Points on a hilly landscape, in no order, each with its height.
A ball rolls from a point to whichever of its 2 nearest points has the largest drop for the distance, and stops where none of them is lower. Distance is the straight distance between rows; heights are no part of it.
J924: [-27  -6 -13 -30  -9  17  18   4 -47  23   7  47  25  -9 -12   7  17  16
  23  19]  (h 5.62)
J258: [  3   0  17   2  38  12  20   6  -7 -10   5 -13  25  26  -1  30   4   9
 -17   5]  (h 4.09)
J529: [-28 -55  -1   1 -13   6  -5 -20 -11  12 -12  -9 -37   2  -5  15  -6  10
   4   0]  (h 3.56)
J168: [ 33 -14   5  18   2  10 -11  18  38 -22  -3  -4  12 -38   1 -12  -2  -4
   8   0]  (h 5.06)
J615: [  2   7 -25 -24   2  11  18  20  12 -20   2 -19 -22  -6  -8  26  -4  24
  -3   4]  (h 6.75)
J683: [-11  -6  -1 -18 -15  -8 -40 -18  35   6  -3   1 -14   3  18 -34 -12 -26
  18  12]  (h 0.87)
J796: [-24  -7  21 -13  24   3  12 -12  -3  10 -16  31   4 -11 -16 -10   4 -11
 -21 -42]  (h 4.36)
J328: [ -9   2  12  24 -40  -7 -21  18   7 -34 -25   0  16  -9 -15  14  32 -31
  11  16]  (h 3.60)
J747: [ 29  11 -13  -5  -5   6  29  25 -10  -6  -2   3  -7  25  13  16   8 -18
  23  25]  (h 7.25)
J435: [-19  13  39  14   9  21 -22  32   3  -8 -12  32  -6  15  -2   1  -2 -14
   7  15]  (h 3.43)
J341: [  0   6  31  24  10  -5  -4   7  18  11 -30 -14   5  25   5  10   2 -10
 -10 -15]  (h 4.39)
J709: [ -1  12  -3 -15 -43   8   0  17  14   4 -13  38  18 -33  -8 -17  -1  27
 -11 -22]  (h 5.98)
J828: [-18   8 -16  -5 -10  17   3 -29  36  -6 -17 -17 -12 -22   4  -1  12 -10
 -26  11]  (h 6.39)
J807: [ -3  -5  -8  -5  48   7 -20 -18  -7  31  21  -3 -27  13  -2 -10 -29   8
  -7  19]  (h 3.31)
J18: [  6  17  11  36 -10  14 -19  23  -7  23 -14  19 -16  -7  -5  -3   7  28
  23   9]  (h 3.52)
J12: [  1  31  18  37 -60  19  12  45  -2   4 -14  57  -2 -23  -5   2  12 -20
  -4  26]  (h 3.44)
J147: [ -7   8 -10 -21  45 -14  -2 -26 -24  -3  52 -17   2  -6  -3 -22 -22  10
 -15 -13]  (h 5.91)
J28: [ 14  19  12  17 -52  10  -3  46  14 -11 -13  41   0 -10   3   2   8 -22
  21  16]  (h 3.86)
J513: [ -9 -28  -1  -6 -15 -12  17 -30 -12  19   2   8  -9  21  10 -17   7 -11
  -4 -22]  (h 1.69)
J804: [ 11  15  19  11  13  -7  21   4  33   0  -7  11  -2 -22   0  -9   3   5
  -1 -41]  (h 4.46)
J396: [ 37   9 -12  -7  52   2 -18  16   5  24  -3  -4   1  -1   8  13 -21  13
  18  16]  (h 2.56)
J187: [-11 -34   1   2 -24  -9   7 -37  -1   2   9  18 -10  -4   0  -3  27 -23
  22  -7]  (h 2.39)
J378: [  0 -18 -18 -32 -27 -28   9  -5   3 -19  13   3  -6 -15  19  -5 -13   3
  50 -15]  (h 7.02)
J407: [  1  -6  10  12  29 -10  18  -9 -18 -24 -21 -23  33  12  -8  20  32 -15
 -11  -9]  (h 4.53)
J357: [-23   0  11 -18 -15   8  10  -2 -44  13  13  41  38  -2   3 -21   6  20
   5   0]  (h 5.36)
J696: [ -7 -35   3 -16  31   7 -35 -21   7  13  23   6  -6   5  -2 -13 -28  -7
 -16  16]  (h 2.65)
J738: [-26 -16  22  -5  32  10  32  -8  -9  -7  17  25  11 -20  -2   0  16  14
 -10 -28]  (h 4.68)
J509: [  5  44  13  28 -17  17  -6  25  -8 -24   0 -31   8  -4   7 -12   6  16
  -6  14]  (h 2.06)
J159: [ 26   6   6   2  61   3  -5  21  -1   5   0 -10  15  18 -10  26 -19  16
 -18   6]  (h 3.51)
J323: [-17  10  -2 -28 -33   9   1   5  22 -22 -12  22  20 -35 -25 -14   1   2
 -33 -16]  (h 6.12)
J764: [ -1  12 -27 -25  24 -18 -22 -27 -29 -13  21 -31   2  -9  -2 -26 -13   4
   4  -6]  (h 6.20)
J552: [  9  -5 -20 -39  -1 -21  31  -3   9 -23  11   3   6 -12  12   4 -10 -16
  22  -7]  (h 6.85)
J992: [ 13  -3   4   7 -17  -7  19   8  -1   9  17  -3 -26  22  24  -3   0 -15
  29   6]  (h 7.44)
J166: [  6  26   8  -5 -25   3  24   6   0   3   0   8  12  13   3  -3   8   7
 -11  -6]  (h 2.72)
J243: [ -6  -8 -14 -19   7 -21  -8 -14 -27 -28  20 -16 -12  17  -9   1   5  -6
   5  -8]  (h 6.43)
J495: [-21 -10   5 -11  -9  -6 -20  -9  28 -13  -4  10  15 -13  32   5  -3 -17
  35  17]  (h 2.05)
J72: [ 16 -11 -22  -5  24 -39 -24 -46 -19  18  -6 -34  11  46   3   5 -10 -15
   2   1]  (h 3.80)
J681: [ -4   1  14  13 -13   4  20  -5  24  36   5 -10  -9  31  43 -11 -23   8
  28  19]  (h 7.65)
J919: [  2 -17 -23 -26   5 -21  20 -38  -9  39  -6 -25 -25  27   1 -14 -19  -5
  -8 -17]  (h 2.66)
J632: [ 42 -20 -21 -22   4  10  37   7 -17  -4   0   8  -7  20  -9  38  12  -8
   4  21]  (h 7.07)
J691: [-24  -4 -26   0  61 -20 -15 -23 -12   9  46 -49  -7  35   2  49 -39   8
 -17  32]  (h 5.08)
J941: [ -3   4   3   0  11  10  17   6   2  17  20 -48 -11  44  39  -6 -43  13
  16  20]  (h 7.89)
J626: [ -9 -15 -18  -1  39 -23 -13 -40  -7 -16  13 -39  22  -6 -14  -1 -14  -7
 -55 -15]  (h 5.25)
J224: [  2  -2  15   3  -6 -10  -6  -3   5  17 -17  29  -3  -6 -20  -4  14   1
  -6 -43]  (h 4.10)
J441: [  0  32   7  33 -19   5 -34  16 -16  13 -24  16 -12 -28 -11 -32   3  13
   7 -11]  (h 3.33)
J916: [ 21  -7  -2   6  17  -5   9 -24  13 -15 -14 -21  23  -4 -16   7  24 -25
 -27 -21]  (h 4.78)
J813: [ 11   3  -7   0  47  -4  15   2   1  37  28 -51  -9  51  23  -8 -66   1
  -9  12]  (h 8.11)
J793: [ 36  17   9  34 -51 -11  -1  46   3 -17 -12   1   0  -6  -6   6   3 -11
   9   7]  (h 4.18)
J698: [-29  -8  11  26 -23  33   1   4 -33  -8  14   3 -37 -11 -15 -10  22  14
   0  17]  (h 2.75)
J501: [ -8   9  22   3  15  -5   1   0 -10  26 -15 -23 -17  48   0  -6 -18   3
  -5 -15]  (h 4.11)
J820: [ 16  13 -12 -10  34  12 -11   7  -9  26  21   2  -3  18   7   5 -14  25
  24  35]  (h 3.57)
J73: [ 21 -21 -16 -20   5  -4 -23  10  23   1 -10   0   0 -25   5  -5 -22   9
   2   1]  (h 5.29)
J144: [ 10 -18 -34  -6  56 -29   2 -36 -17   0  39 -31   4  -7 -10  -2 -27   8
 -40 -28]  (h 5.54)
J600: [ 12  34  16   4   3  -2   3  10 -21  25 -11  -6  -4  23  -4 -20   6  23
  -2 -30]  (h 3.54)
J117: [ 17  38   4  22 -20   0 -22  24 -15 -16 -19 -19  12 -28   4 -26  11  18
   9 -13]  (h 2.82)
J903: [-31   2 -16 -30   4  18   5  11 -20   7   1  27 -12   5  -4  18  11  18
  18  20]  (h 5.89)
J34: [-10 -20   8  15 -11   2 -23  18  -1 -15 -40  12   9 -19  -8   8  20 -24
  30   0]  (h 3.27)
J646: [-28   2  10  -9  10  10  15 -16 -29 -12  20   7  37 -12  -4 -15  11  18
 -18  -7]  (h 5.04)
J549: [ 28  28  20  16 -37  -8 -16  19  18 -36 -18  -1  11   5 -13  15  26 -31
  -2   2]  (h 3.89)
J422: [ 12 -11 -20  -5   7   4  25  10   2 -11 -21   2 -22   0 -18  46  16   8
   5  -6]  (h 6.91)
J193: [  5  10 -22 -25 -16   0 -14  11  11  22 -16  21  -5 -29   2   1  -7  23
  27  15]  (h 5.57)
J780: [ -9 -20   4  -5  13 -17 -29 -33  14  -3  20  -1   3  11  11 -28 -13 -31
 -11  10]  (h 1.96)
J800: [  5 -11 -27 -34  28 -10  21 -18  -4 -18  20 -10 -15   4  -2  16   1 -25
  -4  -7]  (h 6.63)
J254: [ -1 -24   9   3 -40  -7  19 -20   5 -23  30  29   3   9  11 -14  21 -36
  10  12]  (h 2.62)
J721: [-17   6  23  10 -44   8  19  -9  13 -10   9  26  11   7   0   5  30 -20
 -19   3]  (h 1.77)
J464: [-29 -29   5  28  -8  30  -7   3 -30   6 -13 -10 -25 -17  -2 -10   9  19
   5  -3]  (h 3.16)
J507: [ 25  10   5   5 -11   6  20  16  44  -5 -13  16  28 -44   6  -3  15  -6
   0 -21]  (h 4.80)
J506: [-22 -19  21   9 -11   8  -4  22  13 -12 -20  27  -4  -1   6  17  -1 -22
  30   6]  (h 2.87)
J46: [  6  26  24  34 -45  15   3  43 -19   8   8  54 -25  -4 -20  -8   6  13
  -5   1]  (h 2.81)
J413: [ -9  14 -21 -17   1  13   4  -3  25   4 -26 -30 -16 -10   0   8  -4  19
 -18   1]  (h 6.56)
J700: [ 11   1  15  31  -5   6  -6  26  10  27 -38  -6   1  -4  11   4   9  22
  13  -7]  (h 3.97)
J915: [ -6   7  25  38 -15  26   5  30 -24 -13  19  29 -34  -6 -15   4  15  29
 -16   5]  (h 2.13)
J786: [  0  18  -9  -4 -38  10 -15  30  26  16 -28  23  14 -36   9  -3  -8  37
   9   4]  (h 5.81)
J971: [-13   7 -10 -18 -25   9  -1 -19  35 -21 -15  -1  13 -22 -30 -12  25 -16
 -42  -1]  (h 6.23)
J801: [-11   2 -23  -3  48 -39 -20 -42  -7  22  29 -43   4  42  14  24 -25 -13
  -1  26]  (h 4.47)
J562: [ -1  10  13  36  -2  23  -4  15 -21 -26  24 -26  25 -16  17  -8  14  22
  -5  14]  (h 0.83)
J548: [ 18 -17 -18  -8  20 -22 -10 -36  24 -29  13 -24  18 -20 -16   1   7 -13
 -32 -19]  (h 5.00)
J371: [ 18 -22 -22 -10   1 -33  -9 -30  13  16  -8 -33   1  29  -2  12  -8 -20
 -11 -15]  (h 3.35)

Two balls start at each pair of points below. Name the first point that both come to, or write none.
J800, J615: none
J323, J548: none
J903, J413: J224
J341, J828: none

Call two points neighbours if one is among the 2 nearest of the other. Go from one point of each pair to the other, from neighbour to neighbour, staying as low as possible. Name the highest point that can't be avoided.
J721, J562: J793
J396, J562: J820
J562, J683: J18
J721, J513: J254
J396, J224: J813
J915, J721: J529
